A landscape with many valleys, sampled at points; each row gives a point and its height.
From any point a ball rolls to the lowest of the 2 points nearest to it. It stops when none of these is lower. Distance is the straight distance between rows; heights are no part of it.
ros h=7.42: [ -3  -4 -71  12 -21  -4  43 -15 -29  -5 -41   7   6 -49  30  25  45   6
  23  15  37 -45 -10 -14  -8  -8 -29  30  69  28 -24   8]
zegus h=6.77: [ -2  36  25  14   2  13   7  24 -17   9  -6 -29 -36  24 -27 -25  26  15
 -13 -61 -42  20  47 -29 -10 -11 -25 -23  -4  -7  23  -8]
gal h=5.30: [-19  -7 -24  40 -46  -9   5  -8   4   0 -25  16  -8   7 -12   0 -13  42
  46   6  40 -31 -51  -7  82 -66  22  27 -13  -5  -7  -7]
Vafu h=5.68: [-64  -9 -24  -1   1  11 -46   6  10   1 -11  13  -6  -1  18 -11 -46  63
 -16   3 -11  26  46  25  12  -8 -18 -35 -51 -18  16 -78]
Vomuf h=5.34: [ 58   5  41  -3  33 -24  -5 -25  35  10  12  -8  -5 -14 -16   0 -32 -12
  20  -4   7  -7 -39 -21  16  10  35  -5  -7  28   0   6]
zuves h=3.85: [ -2 -25 -14 -47   5  19  10  11  -9 -26  37  15  53  -3  25  -1  11 -41
   2  34  21  -5   9  12 -25  -9 -22   5  -8  12   7  32]
Lepok h=3.45: [ -6  26  10  34 -35   2   9  16  -3  26 -15 -27 -29  19 -10  23  10   1
 -38 -29 -33   9 -11  21  -4  17 -12   8  35 -37  -2 -16]
famir h=3.01: [ 41 -11  24 -12  42   1  -1 -35   3 -16   2  23  22  16   8 -11  -1 -12
  34   6  44 -15 -36 -46  57 -18  45  21  -3  19  -2  18]
fegon h=3.16: [ -9 -27 -37   4 -34 -28  34 -45  27  -9 -18   9  23 -42   7  24 -36  12
  62  37  27 -61 -47  -7 -20 -34  -3   2   2  28 -26  19]
Nos h=5.08: [ 56  25  55 -25  59 -17 -36 -15  34  15  29 -14 -17  23  -8  -3 -46 -12
 -36 -12 -24  43 -10  -1   4  39  49 -18 -17   1  18 -21]
madu h=5.13: [ 40   4  20  22 -29 -52  37 -46  49  12 -26  12  -4 -37 -41  -5 -32   5
  81   0 -10 -20 -37 -13 -17  -4   8  -3   4  26 -22  22]
lepaz h=3.32: [ 16  22   4   9  39 -23 -17 -16   1  64 -38   2 -65  -3  19  15  -3  59
 -20 -29 -11  20 -40  -7  50  17  36  13  26  -9   3 -57]
pibe h=4.72: [  4   0  28   8  -2 -27 -30 -25  63  19  16 -18   2 -46   5  39 -88   0
 -31   3 -32   4  -7  31 -18  48  29 -35 -27 -25 -15 -40]
Bula h=5.14: [ 10  13  19 -29  63   6 -42   6  -7   8   8   5 -25  21  -3 -25 -15  32
 -11 -23  -1  51   5  -9  26   5  24 -20 -34  -4  22 -30]
kig h=3.79: [  0  29  41  21 -43  -4 -18  16  36   0  15 -30 -10  35 -40   5 -64   3
  -9 -37 -34  20 -20  34   1  -9   8  -5 -17 -30  12 -29]
bagu h=3.64: [ 17  37   3  40 -12 -19   0   7   7  51 -24 -27 -40  -2  11  35  -5  15
 -51 -32 -42  15 -17  20 -15  41  19  -4  46 -30  -5 -42]
Gebol h=2.92: [ 42   3  -7  13 -24  -6  38   1 -11  25 -13   3   6 -17   1  30  36 -30
   0  -8   8 -34 -41 -13 -13  19   4  26  61  18 -22  34]
Nulan h=2.20: [-19 -30 -42 -25  -5 -31  31 -46  26 -18   7  17  44 -67  25   2 -31  21
  50  42  20 -44 -10 -19 -41  -7 -17 -28  -4  41 -28  -1]
visof h=5.74: [  6   9   9  29 -18 -12 -16 -18   8  -5 -18  15 -24  17 -21  -9 -24  42
  47 -23  37 -26 -47 -27  95 -54  58  20 -23   7  -7 -16]
Popa h=4.99: [  0  -7 -21  -1  26 -17 -16 -22  14  30   0   9  -1 -46  32  26 -27  25
 -12  12  -1   2 -10   8  -1  28   5 -22   5  15 -15 -44]
res h=4.08: [-26 -28 -37  24 -41 -18  26 -21  15 -12 -27  16  16 -27  -5  13 -34  46
  56  24  34 -55 -37  15  18 -53 -19   1 -13   4 -19  -3]
Divu h=4.81: [ 12 -13   6 -36  37  -5 -30 -25  26   4  16  14   8 -23  26  19 -47  -1
 -16  29  14   2  -5  14 -14  19  17 -10 -16   7   2 -14]
navo h=5.00: [ 22  12  32  24 -34   7  23  21 -18 -15  16 -16  14  31 -23 -16  39 -54
   1 -29 -14 -10   6 -17  -5 -13   4  18   9  -7   6  50]
nipu h=3.93: [ 21   2 -27  -2 -18  23  29  11 -38   3 -19   6  19  -8  11  16  69 -42
 -22   6   8 -32   3 -25 -25   5 -18  17  52  13  -5  51]
ris h=6.86: [ 45   6   7 -39  43  14  17  -4 -23   1   2  14   8 -20  17  -7  58  -9
  -8 -20   0   1  24 -56 -14  28   6  -4  20  36   4  30]
sul h=3.94: [-30 -17  -3  15 -48  19 -15  28   8  13  16  -4   9   2  16  33 -27 -48
 -39  32  -8  -4 -10  77 -43  25 -21  14  20 -39 -11   3]
fazo h=4.62: [ 48  -6  41 -14  15 -30 -16 -41  63   2  40  -9  22 -29  -1  26 -77 -38
 -21  28 -11  -8 -25  26 -26  29  38 -17 -19  14 -20   6]
ponuk h=4.91: [-59 -17 -12 -11  29  -9 -32  -7  16  17  10   0  -2 -30  34  12 -33  18
 -37  -1 -29  31  32  29 -27  49  19 -33 -19 -26  11 -63]
nuna h=5.26: [-43  -9 -59   0  29 -15 -31 -15  -5  38 -25  31 -21 -52  44  31 -12  51
 -19  13  23   2  -2   5   8  21   8  -8  15   9 -17 -64]
Nodop h=5.39: [-21  -2 -32 -38  82  17 -24   9 -59  29 -22  27 -34   3  35   0  48  49
 -31  14  11  23  16 -17  20  15   4  10   4  -3   8 -15]
toger h=4.78: [-33  -6   5   6 -24 -17 -31 -25  56  10  -4  -5  10 -57  12  24 -83  39
 -13  -8 -26   2   9  31 -14  33   6 -48 -28 -12  -8 -66]
nupi h=5.19: [ 10   2 -52 -20  26  24  16   9 -65   8 -43  28   2 -10  31   7  95 -20
 -40  20  33 -27   6 -34 -29  16 -19  34  64   7 -17  40]
Kom h=5.25: [-70 -16 -87  24 -26   0  20  20 -37 -23 -25  14  -2 -34  34  30  40   5
 -14  21  25 -21  20  27 -18  -9 -68  18  54  -9  -6  -8]
Sur h=4.69: [-43 -22 -67  10 -12  10  -2  25 -35  -1 -10   8   1 -11  32  22  42  -5
 -35  25  11  -6  11  34 -30  21 -39  21  41 -19 -17   8]
Rosu h=4.48: [  0  31  41  28 -24 -20   7   5  13 -27   1 -29 -24  24 -60 -47 -23  23
  62 -53 -35  15  20 -24  10 -37  -6 -27 -40  -4  17  -6]
soso h=6.59: [-22  10 -46  16  10  -8   6 -10  -8  15 -32  10 -33 -35  10   3  16  77
  40 -13  16  -9  15 -22  39 -28 -26 -10  11  25   1 -48]
Mitez h=5.33: [ 65  11  60   6  10 -53  23 -55  50  -7   1  -7 -11 -20 -45   2 -48  -9
  59   3 -11 -12 -29 -22  -7  13  39 -15 -14  29  -7   9]
Zop h=7.18: [ 65  16  -2 -13  28   1  36 -13 -20  21 -26   6  17 -29   8  11  64 -21
   2 -24   8 -22  -1 -73  -1  25  18  10  47  47 -11  35]
rugu h=4.63: [ 15  22  49  41 -56 -18  32  22   3 -11  12 -36 -16  30 -55 -33  -7  -6
  38 -56 -33   4  16  -7 -14  -6 -14  -5  -5 -10   7  21]
nugid h=4.80: [ 23  14  50  38 -59 -17  29   4  13 -11  17 -17   6  24 -51 -19  11 -39
  45 -25 -16 -16 -17   6 -12 -18   8  21  -1  -5  -4  52]
levo h=7.58: [ 53  -1  15  -7  -2   1  30 -30 -27 -14  -9   2  35 -19   7 -16  55 -39
  31  -1  29 -29 -18 -62  -5   0  24  23  40  30 -14  59]
pudi h=5.46: [ -6   2  -9 -33  57  12 -22   4 -23  22  -5  22 -18   9  11  -9  19  32
  -8   4  28  28  -3 -15  32   1  12   7  -6   4   7  -8]
Robel h=5.88: [-49 -25 -11 -36  18  43 -40  34 -22 -14  25  14   7  48   4 -10 -22  -7
 -38  46  16  21   1  46   5  -7   0  10 -43 -38  13   6]
lizuf h=6.16: [-36  -5 -54   7  -2 -16  15  -7 -16  17 -22   4  -7 -50  14  16  21  38
  25  -8   2 -18  14  -2  -7  -3 -39 -14  26  30 -10 -35]
gir h=2.10: [ 34  -5  19 -18  -7   8  14   4  16  -5  35 -14  29  -6  -2   5   9 -57
 -14   7 -22  -4  12  18 -52  32 -17  -4  -7   8  -4  36]
Sudar h=4.49: [ 61 -12  38 -31  24 -17   8 -31  44 -12  39  -5  38 -10  -3  17 -35 -68
  -2  30   4 -20 -45   4 -35  26  30   8  -5  17  -8  33]
dubu h=2.44: [ 28   2  70  -2   7  -2 -15   3  19 -38  56 -11  21  60 -39 -31 -26 -56
   8  -9  -6  13   8  -1  -6 -17  17 -10 -42   2  20  29]
mideg h=6.46: [ -9  10 -11 -17  17   2  19   5 -21 -19   4  -6  -7 -27  -3 -27  34  10
  17 -15 -19  20  78 -37 -22  -5 -45 -28 -18  42  13  -4]
zat h=3.47: [  1  21  10  48 -67  -8  38   6  12   7 -17 -12  -9   6 -38  11  12  -9
  22 -24  -3 -27 -37  16   5 -10 -15  27  39 -13  -9   9]
Savip h=3.76: [  9  25  12  32 -12 -36 -13 -20  35  50 -20 -21 -29 -23  11  46 -43  24
 -40 -30 -37  23 -35  24   2  41  35 -11  15 -32 -13 -75]
kipo h=4.61: [ 34 -25  27 -41  49   7 -37 -15  32 -18  27  29  29  22  12  13 -56 -16
 -24  38  23  -2 -38  12  -1   7  38 -20 -37  11  -3   7]
daz h=4.96: [ -6  19  -4 -12  39  31 -12  35 -62  14 -17   7 -36  57  -3 -28  76  -4
 -55 -23 -10  24  35 -33  13  -4   4   5  18 -16  19  33]
Domid h=4.25: [ 14  12  10 -21  32  22  -7  20 -38  34   2  13  -9  31   9  10  47 -17
 -48   6   3  26 -13 -10   5  30  24  22  25  -8   2  27]
rogal h=4.31: [-28 -16 -48  -5  -1   8  16  16 -19   9  15  14  23 -42  34  36  27 -32
 -28  35   4 -11   8  12 -59  35 -22  10  38  -6 -19  11]
fop h=4.13: [-14 -16 -39   4 -31   3  58   3 -27 -29 -12 -14  35 -26   3   1  48 -20
  26  19  11 -32  18  -6 -53 -13 -53  17  25  26 -17  39]
pusor h=5.03: [ 15  18  38 -32  47  -7 -48  -9  27  10  17 -16 -21  23   1 -12 -50  27
 -43 -20 -38  55  11  10   0  28  34 -35 -43 -14  11 -49]
fezo h=0.96: [ 43  27  51  -5  42 -22 -36 -22  35   9  -1 -11 -36  24 -16  -1 -46  35
   1 -37  -9  30 -30 -18  45  -7  58 -31 -33   9  16 -44]
buf h=4.68: [ 36   7  41   5  11 -24 -25 -30  54  28  31 -31  -3 -30   4  27 -57 -38
 -44   1 -39  21 -21  29 -24  60  41 -17  -3 -14 -15 -24]
zevod h=4.17: [  4 -27  -9 -59  13  29 -19  -8   8 -53  37  22  56  26   3 -24  -8 -45
   3  44  35  -5   0  -3  -7 -20   7   0 -36   8  13  31]
Tuge h=6.03: [-59 -27 -49 -27   4  41 -13  36 -34 -25  17  14  20  17  24 -10  12  -7
 -23  50  30   8  19  44 -16 -16 -30  22 -17 -23   8  11]
labad h=5.80: [-29 -10  19 -26  13  36 -58  23  13   2  23  11   2  57  -5  -5 -62   6
 -49  29   4  31 -11  48  14  -3  17  -9 -54 -45  14 -12]
beb h=4.79: [ 21  25  28 -12  15  42   3  44 -28  -6  12 -16  -9  37 -19 -24  52 -33
 -40 -39 -36  26  47 -32 -29  12  -6 -10  -3 -11  15  42]
Ranut h=3.58: [  4  10  -7   8 -21  27   2  27 -37  18 -11   4  -6  40   8  -1  56 -25
 -30   2  24   1 -21  -1  33  -2   8  40  35 -27   4  38]
kat h=6.80: [-15  25 -59   8  31   1  11  14 -58  18 -54  13 -40 -16  10   1  88  51
 -18 -20   9   5  35 -34  31 -17 -40   8  46  10   2  -8]
kobel h=2.61: [-17   8  -8  26 -25   1  11   6 -20 -18 -10 -11 -12  16 -18 -41  39  19
  38 -12  25  10  14 -12  53 -61 -11  19 -19  -8  10   9]
nadip h=1.86: [ 23 -24  25  -6 -32  -4  19  -7  36 -18  27 -17  37 -14 -13   3 -29 -42
  26  17  -9 -14 -19  15 -43   7 -15 -13  -3  11  -7  32]
gedev h=1.50: [-23 -26   2 -12 -10  14 -16 -10  17 -44  12  18  27  16 -13  -2 -51  15
  23  34  20  -9  -6   9  29 -38  -8 -38 -58   2  -3   1]
gib h=2.08: [-10 -15  -4 -12   5   9 -31   0  16  -2   6  24  -1  16   7   2 -42  32
  -5  18  25   9  -8  15  40 -21   6 -16 -30  -9   4 -20]
Mugo h=2.12: [ 74  28  26  22 -23 -21  30 -17  14  41  -8  -8 -11 -16  -9  41   5 -37
   8 -14 -20 -23 -46 -17 -13  26  24  13  58   7 -26  19]
minom h=4.76: [ 32 -11  21   5 -14 -27  30 -48  19 -12  -3  13  24 -16 -20 -13 -25 -12
  68  14  24 -40 -41 -25  14 -18  20   6   0  26 -19  39]
numev h=6.62: [ 27   1 -14 -56  81  17  -7   2 -25   9   8  18   5 -21  21 -28  48  -1
 -17   6  -7  39  44 -50 -20  33  -9 -17 -11  38  11   8]
sar h=1.96: [ -6  18  27  24 -25   1 -12   6  -2 -24  23  -4 -11  39 -33 -42   9   3
  42 -29   3   1  16 -20  46 -57  18  14 -31 -13  11  23]
Ked h=2.94: [-73 -23  10   2 -39   6 -28  15  27 -21  12  -6  31 -17  10   7 -68  15
 -13  13 -32   9  54  46 -46  11 -28 -48 -42 -27   9 -48]
Neba h=5.75: [-56 -12   5 -17  19  24 -53  24   1  -2  18  14 -17  37  13 -11 -53  39
 -37  16 -16  40  28  32  -8   2  -1 -26 -57 -41  22 -57]
bebo h=2.89: [ 12  27   6  18  26  -9 -20  -4  16  42 -30  -7 -57   4   2  -4 -33  63
  -1 -38  -1  24 -29  -8  75 -19  19 -10   1  -6  20 -66]
von h=1.48: [-18 -40 -27 -27  19 -26  13 -37  27 -23   4  15  31 -72  17   3 -55  34
  47  24   5 -16  24 -19 -30   0 -17 -61 -45  50 -23 -10]
nogi h=2.62: [ 24 -11  50 -12  -1   6 -28  -2  35 -33  39   1  40  51 -21  -8 -50 -53
  -6  10  15   2 -27  24  11 -19  31   3 -30 -11  13  30]
Veg h=4.97: [-36 -26 -80 -26  -9   5  44   7 -28 -38  -8   6  40 -30  28  -5  48  10
  23  33  35 -28  34  -1 -34 -24 -60  19  21  22 -21  14]
ziza h=1.46: [ 33  20  49  19 -24 -26  11 -13  47   9  19 -27  -1 -16 -46  -2 -51 -16
  24 -11 -31 -13 -16  23 -13  14   3 -17 -16  -1   4  11]
kobi h=6.85: [ 51  40  16  48  -7 -20  43 -15  -9  40 -38  -5 -37 -17 -23   7  42  14
  27 -59 -14 -12 -15 -71  34  -1  14   5  40  19 -16  10]
foz h=2.06: [ 12  20  14  43 -37 -12 -12  14  13  35 -22   0 -38  27 -13  27  -8  10
   0 -22  13 -14 -64  24  56 -22  30  30  34 -27   1 -20]
govu h=3.44: [-18 -32 -36 -36  -5  24  34  11 -18 -39  25  -5  43 -14   4 -19  34 -33
  17  27  -3   1  57  -4 -49  -6 -54  -4 -18  24   6  28]
Tafi h=5.81: [ 33  20  17  37 -34 -10  33 -21 -30   0 -12   1  15  10  -6  -4  40 -29
  45  -9  19 -43 -40 -33  47 -29  43  54  48  -2 -19  50]
bolu h=0.81: [-26 -37 -14 -18  -5  -2   8 -20  24 -36   7  14  33 -23  -9 -18 -60  34
  42  20  -2 -11  29   1 -14 -27 -30 -57 -61  26  -6 -12]
tus h=4.75: [-31   4 -40   3  56   1 -20  10 -52  48 -38  11 -47   8  21  12  37  42
 -38   5  -4  13  -5  10  18  15   5  16  43 -31   2 -25]
vin h=1.26: [ 28  -2  19  12   4 -13 -21  -6  23  32 -12  15 -29  16  -1  18 -36  20
   2  -2  23  -4 -63   1  73  -9  45  27  14  -3  -1 -21]
firon h=4.84: [-62 -15 -25  20 -15 -23 -11   0  26  19  -6  -9   2 -64  26  26 -38  33
 -12 -13 -20   8  34  23 -28  37  -5 -37 -12  -8  -3 -71]
Mot h=2.51: [-22   4  -6  18  -8   4 -26   7  15  14 -17   1 -37  14  -6  -5 -35  54
   3 -14   4  14 -22   9  48 -34   6  -6 -22 -20   7 -45]
Sazub h=4.71: [  9 -16 -28 -25  23  14   7   4 -17  21   3   8  21 -13  39  35  25 -31
 -34  42  21  -3 -34  20 -39  41  15  40  42   1 -23  23]
voga h=3.68: [-23  14 -11  25 -16  12  -3  47 -34  11 -13 -16 -42  30   5  13  31   4
 -64 -20 -48  17  33  22 -29  26 -23   3  31 -43  19 -16]
koteb h=6.42: [ 47  13  15  32 -10 -29  28 -33  -3  24 -23   4  -8  -9 -19  16  24  -4
  52 -24   7 -27 -47 -47  42  -6  24  27  44  21 -18  23]
duva h=5.29: [ 32  13  26  23 -43   5  12  -3 -23 -13  23  -6  26  33 -12 -17  40 -61
  21  -3  18 -37 -14 -19  19 -29  31  49  22  -7  -8  60]
vav h=5.47: [-12  26 -17   9   6  21  11  36 -61  -7 -36  -5 -34  32  -4 -34  91  -1
 -26 -35  -4   2  46 -38  29 -32 -18  13  12  -2  17  31]
gel h=4.03: [  7 -23 -10  -5  -9  -3   9 -35  10 -33 -10  13  27  12  14 -11  -5  -3
  56  28  42 -27 -42 -31  40 -46  30  17  -8  16  -4  27]
lerut h=1.63: [  6 -19  44  18 -55 -22  18 -20  57 -12  19 -26  30 -11 -40  -1 -68  -9
  27  17 -27 -21  -9  41 -52  17  -5 -21 -30  -8  -9  17]
Siro h=3.38: [  3  11   2  33 -33   0  27  -6  -5  -7 -17   1  -6  -3 -35 -14  28  10
  48 -17  10 -20 -15 -16  27 -33  -4  15  11   7  -3  12]
Per h=4.20: [-56  -6  -5   4 -36  19   1  50 -26 -46   9 -21  -9  43 -19 -58  18  11
   0 -13  -9  21  73  28  12 -48 -45  -5 -38 -14  29 -18]
potum h=4.98: [-27  -2  15 -19  43 -12 -50 -13  22  28  11   2 -18   1  22  13 -58  27
 -50   1 -35  47  -3  28  -8  39  41 -20 -37 -30  13 -57]
mota h=4.40: [  5 -31  19 -49  52  22 -46   6   6 -34  37  28  40  49   9 -14 -27 -23
 -13  39  36  18  -8  16   9  -7  26 -14 -47  -9  15  15]
moda h=3.80: [ 63  -5  33 -27  53  -5   8 -46   9 -20  14   8  33   1   6  -2   7 -41
  27  14  34 -16 -26 -37   7   6  45  17  15  37   5  39]
tesat h=8.11: [ -9   3 -50  47 -46 -14  33   3 -17  15 -45  -8 -12 -30   6  43  28  11
  14   9  17 -33 -20  15  12 -14 -35  23  69   0 -29  -5]
kip h=4.27: [ 66  -1  37 -14   6 -19  29 -36  25  -5  22  -7  31 -11 -16  -3   1 -63
  33   5   2 -23 -33 -20 -18  21  31  22  16  27  -8  61]
mog h=1.70: [ 64  17  53  22 -34 -31  33 -29  42  31  -1 -16   0 -27 -29  24 -35 -29
  24 -18 -27 -18 -52   4 -19  38  25   3  16   6 -20  15]
kuva h=2.29: [ 41   9  65  -8  -5   6   2  17  14 -22  50 -23  24  21 -32 -19  -8 -65
  -5   2 -11  15  12   6 -42  19   9  -7 -15  -6  14  38]
Mur h=5.73: [-31 -29 -60 -47  21  27  14  15 -27 -35   7  15  38 -10  33 -23  36   2
  11  39  42  -7  24 -19   3 -36 -46   8 -16  29  -4  10]
buv h=2.80: [ 10  11   4  33 -29   1  10  15 -10  20 -19  -8 -13  20  -1  22  28 -13
 -10 -13  17 -15 -39  12  43 -14   7  31  39 -20  -9  12]
mem h=3.82: [  2   5  33  18 -57   2 -17  15  38  17  21 -24  -2  20  -9  26 -47 -41
 -31   8 -13  -2 -42  74 -29  23  -3  17   1 -35 -10   2]
kud h=4.34: [-33  13  20   3 -22  11 -10  30  -2 -32   4 -18 -13  34 -40 -47  -5  30
  26 -38 -25  24  46  -1  16 -32 -24 -22 -43 -13  23 -16]
sota h=4.77: [-38 -14 -31  38 -53   6   7  -4  21  -8 -25  10  -1   6  -8  14 -27  27
  15  21  29 -35 -38  35  46 -56  -9  23  -8 -17  -6 -12]
Fuli h=2.09: [ 41  21  52   4  54  -8 -27 -27   0 -14  16  11   0  33 -16 -28  -7   3
  37 -22  21   8 -12 -41  71 -28  57  12 -26  25  15   5]
Ligin h=3.67: [ -1   9  25  11 -31  17 -11  28  16   6   6 -12 -16  31 -17  -2 -10  -3
 -12 -20 -13   8 -20  26   5  -8  -4  11  -2 -23  14  -4]
bib h=0.53: [ 33  10  37  -3  41 -19 -40 -18  34  32  -7   7 -35  34  -5  12 -58  26
 -21  -5  -2  25 -68  -3  50  15  70  13  -8 -19   0 -40]
Rapu h=5.54: [-74 -23 -47   9  10   2 -28  -1  -4   4 -10  27  -8 -25  37  11 -32  56
  -4  24  24   5  15  27   3  -2 -14 -30 -19  -4  -8 -61]
rodo h=3.19: [-24 -26  -8 -16 -19   5  27   3  -1 -35  28 -16  36 -23   1 -18   1 -18
   8   8 -29   1  70  18 -54   6 -59 -30 -28  16   5   5]
lofo h=6.01: [ -3  12 -31  17   8  23  20  26 -45  12 -43  12 -24   5   6   0  94  14
 -23 -27  -4  -1  42 -47  -3  -2 -30   8  34  10   8  16]
dag h=6.64: [  1  29 -10  12  11   1  23   3 -11  11 -19 -10 -29 -16   2  -2  41  23
  -7 -34 -33  15  48 -33 -17  21 -27 -31  14  21  17 -22]
fegu h=7.50: [-24   0 -72 -11  41  11  -2   4 -50   8 -39  20 -16 -30  32  -1  67  48
  14   6  40   1  13 -30  33 -16 -21  18  31  28  -6 -18]
Nilag h=3.04: [-50 -25 -11   4 -25  -1   4  14  20 -18  19  -8  28 -50   8 -12 -39  -3
   6   5 -19   6  51  33 -40  19 -35 -43 -28   4   2 -28]
luder h=6.48: [-20  -1 -19 -47  73  24 -23  13 -36   4  21  15  -9  -5  27 -20  37  23
 -24  10  -8  48  60 -22 -27  34 -19 -21 -26  15  19 -17]
rogon h=6.34: [-56  -9 -42 -27  50  25 -10  30 -57 -15  -8  10  -9  -3  30 -19  51  28
 -31   6 -14  41  89  -9 -26  19 -48 -19 -16   2  21 -20]
rikar h=4.09: [-52  14   4  12 -49  26   3  60 -20 -44   7 -37 -18  56 -20 -22  20  -4
 -24 -21 -30  14  52  49  -1 -32 -43  15 -17 -42  25  -1]
Zof h=3.90: [-40   9 -15   4 -24  25  -6  47 -44 -10  -9 -13 -24  50 -11 -22  49  -3
 -43 -12 -12  32  30  21  -4  -6 -29  11   3 -35  20   1]
dugis h=3.86: [ -4  13  28  17 -17 -18 -31   2  39  25   2 -24 -20   9   1  17 -55  26
 -24 -21 -32  17 -19  34   8  13   9 -13 -15 -32   0 -52]
Pite h=5.76: [-51 -17 -59  34 -39  -5  27   9 -16 -21 -19  -3  -3 -37  12  11  12  26
  14   4  11 -29  31  28 -25 -11 -62   6  28   5 -14 -14]
palus h=6.41: [  7  -6 -60 -37  16   8  22  -1 -34   6 -28  14  21 -16  46  14  55  -8
  -1  30  43 -33 -14 -31  -9   2  -9  39  59  31 -20  19]
Zako h=5.28: [  7  -9  10  -8  -8  15  23  -3 -14 -36  15  -1  31  13 -16 -33  37 -32
  29  -4   9  -4  16 -20   3 -20 -12  18 -17  16   9  50]
gusa h=1.38: [ 33  25  47  23   9 -17   0 -18   0  -6  14 -11  -5  28 -34 -43   7 -11
  56 -25   2   4   6 -48  35 -25  32  14 -13  15  10  33]
dat h=6.17: [-12  -8 -30 -29  25  24  12   8 -19 -28  -5   7   9 -26   9 -25  36  17
  25   9  24   3  41 -29   6 -20 -30  -3 -15  22   9   6]
zoru h=2.86: [-37 -23  18 -17 -29  16 -32  11  38 -21  33 -10  23  13  -4   2 -56 -14
 -25  23 -24  10  26  49 -40  15 -14 -30 -41 -23  12 -18]
kubus h=4.82: [  6 -12 -11  10 -43  10  71  -3 -26 -40  -9  -7  32   1 -23 -34  60 -34
  50   5   6 -27  25 -33 -28 -18 -31  21   4  23  -6  72]
tege h=2.77: [  5 -21  39 -21 -10  12 -28  10  35 -27  45  -4  33  28 -11  -1 -55 -56
 -29  28  -9  10 -11  54 -32   8   4  -8 -39 -19  12  19]
rop h=4.60: [  7  21  26  -7  13  34 -16  45 -35  22   2   0 -29  50  -1  -6  39 -30
 -62 -17 -25  26  16 -13 -19  20   3  13  15 -28  18  34]
Fifot h=5.18: [ 48  18  42 -16  45 -27  -4 -30  27  11  16  -7 -19 -15 -14  -1 -18  -8
   6 -23 -36  21   5 -18  -5  32  22 -31 -19  21   1  -6]
kasu h=4.04: [ 10   9 -26  17  21 -13 -10   3 -29  59 -41  18 -48   3  26  32  19  30
 -33 -10  -2   9 -36   5  29  21  21  24  52 -12 -14 -25]
Voke h=6.19: [-66 -21 -42 -18  17  26 -18  30 -33 -21   8   9  -1  -2  25  -3  31   4
 -38  26   5  22  56  25 -25   7 -47  -4 -13 -21  15 -16]
tate h=4.06: [ -8  -5 -16  12 -31  14   5  34  -2  14  15  -2  16   1  19  35  20 -52
 -38  27 -21  -2   3  48 -63  47 -16  14  35 -17 -12  23]

Where does a ball stop that starts at each point below?
Tafi => Lepok
beb => bib
Neba => ziza
kat => bib
ris => ziza
tege => ziza
Nodop => bolu
ros => ziza

Call two points neighbours if one is among the 2 nearest of the other. Go from one point of each pair to the other, from neighbour to neighbour, staying as low as possible. Name the highest point that can't be avoided.
bib, gusa => zat
bolu, famir => pudi
fop, Lepok => Zako
